The views of a scene show one set of named points, each view turned or mirrored, shifted and resized as a whole, with a little noise and some points left out.

Scene 1
View 1
k_894: -3, -7, -16, -11, -23, -10, -16, 5, -4, -3
k_91: -8, 9, 12, 3, -3, -22, -7, -3, 2, -4
k_782: -6, 7, 9, 1, -5, -20, -8, -2, 0, -4
k_381: -3, 3, -5, 6, -3, -16, 13, 7, 3, 12
k_640: -12, 7, 11, 9, -2, -22, 3, 0, 7, 4
k_176: -9, 3, 2, 3, -8, -18, -1, 3, 4, 3
k_272: -2, 9, 9, 2, -2, -18, -2, -1, -1, -3
k_490: -2, -6, -10, -18, -26, -11, -33, -1, -10, -17
k_258: -8, 2, 0, -1, -11, -17, -8, 2, 1, -2
k_541: -11, 2, -3, 12, -1, -18, 17, 7, 10, 19
k_341: -10, 6, 7, 8, -1, -21, 8, 2, 7, 7
k_858: -15, -5, -11, 8, -12, -16, 11, 11, 12, 21
k_40: -19, 4, 6, 17, -2, -22, 14, 7, 16, 19
k_191: 1, 6, 0, 1, -4, -15, 2, 1, -3, 0
k_920: -7, 4, 2, 5, -5, -19, 3, 4, 3, 7
k_666: 2, -5, -24, 3, -9, -8, 20, 13, 2, 21
View 2
k_341: -20, -23, 13, 0, -5, -5, -14, 4, 3, -6
k_894: -7, -6, 12, 15, 29, -10, -4, 24, 26, -10
k_541: -10, -33, 17, -3, -12, -6, -8, -2, 12, -14
k_258: -17, -12, 12, 11, 14, -7, -11, 16, 10, -4
k_666: 7, -27, 20, -7, -2, -15, 2, 1, 32, -28
k_176: -16, -18, 13, 7, 7, -5, -11, 11, 10, -6
k_490: -16, 9, 10, 25, 45, -10, -9, 34, 22, -2
k_782: -25, -10, 10, 7, 11, -5, -18, 13, 0, -4
k_381: -10, -22, 15, -4, -3, -9, -10, 2, 12, -16
k_191: -18, -7, 13, -1, 9, -11, -13, 9, 7, -15
k_640: -23, -23, 12, 4, -4, -2, -17, 6, 1, -2
k_858: -2, -36, 16, 6, -5, -5, -3, 4, 23, -11
k_920: -16, -20, 14, 2, 1, -5, -11, 7, 8, -9
k_40: -14, -40, 13, 3, -17, 1, -10, -1, 8, -3
View 3
k_272: 8, -5, 2, -5, 10, 6, 10, 1, -7, 17
k_341: 7, -1, -3, -4, 9, -4, 11, 1, 5, 18
k_782: 6, -3, 0, -9, 10, 6, 9, -1, -10, 14
k_920: 5, -4, -1, -6, 5, -4, 9, 3, 0, 19
k_640: 7, 1, -5, -6, 11, -2, 11, -1, 2, 18
k_666: 2, -12, 4, -4, -18, -20, 4, 16, 7, 27
k_40: 5, 5, -11, -7, 6, -15, 11, 0, 14, 21
k_490: -5, -13, 3, -25, -8, 14, -3, 3, -39, 10
k_176: 3, -4, -1, -12, 3, 2, 6, 1, -10, 15
k_381: 5, -6, 2, -3, -1, -8, 9, 7, 5, 23
k_858: -1, -1, -8, -11, -8, -18, 5, 6, 8, 23
k_91: 7, -2, -1, -8, 14, 7, 10, -3, -8, 14
k_894: -4, -12, 2, -20, -13, 0, 0, 7, -24, 15
View 4
k_176: 2, -4, -9, -5, 18, -17, 5, 6, -13, -4
k_91: 6, 6, -21, -2, 14, -23, -4, 10, -22, -12
k_381: -16, -5, -8, -13, 10, -16, 15, 6, -7, 1
k_258: 14, 0, -8, -3, 21, -16, 4, 4, -12, -7
k_858: -21, -21, 5, -8, 25, -11, 16, 8, -5, 7
k_272: 6, 9, -19, -7, 10, -22, 2, 6, -16, -11
k_341: -14, -4, -17, -6, 13, -20, 2, 11, -19, -2
k_666: -27, -9, 11, -24, 6, -8, 38, -5, 11, 11
k_541: -29, -12, -5, -10, 14, -16, 12, 10, -10, 4
k_640: -10, -5, -17, -3, 16, -22, -3, 13, -21, -6
k_894: 22, -3, 4, -7, 26, -10, 18, -6, -1, -5
k_40: -31, -18, -9, -3, 20, -20, 1, 16, -18, 3
k_490: 60, 7, 0, 1, 32, -10, 10, -10, -5, -16
k_782: 10, 5, -18, -4, 15, -21, 0, 7, -17, -12
k_191: 3, 7, -14, -10, 8, -19, 11, 3, -9, -7

Which points are out of place in each view (at most two, in the order of its rows)? Write none if all are in place.
view 1 => none
view 2 => none
view 3 => k_176
view 4 => k_666, k_894
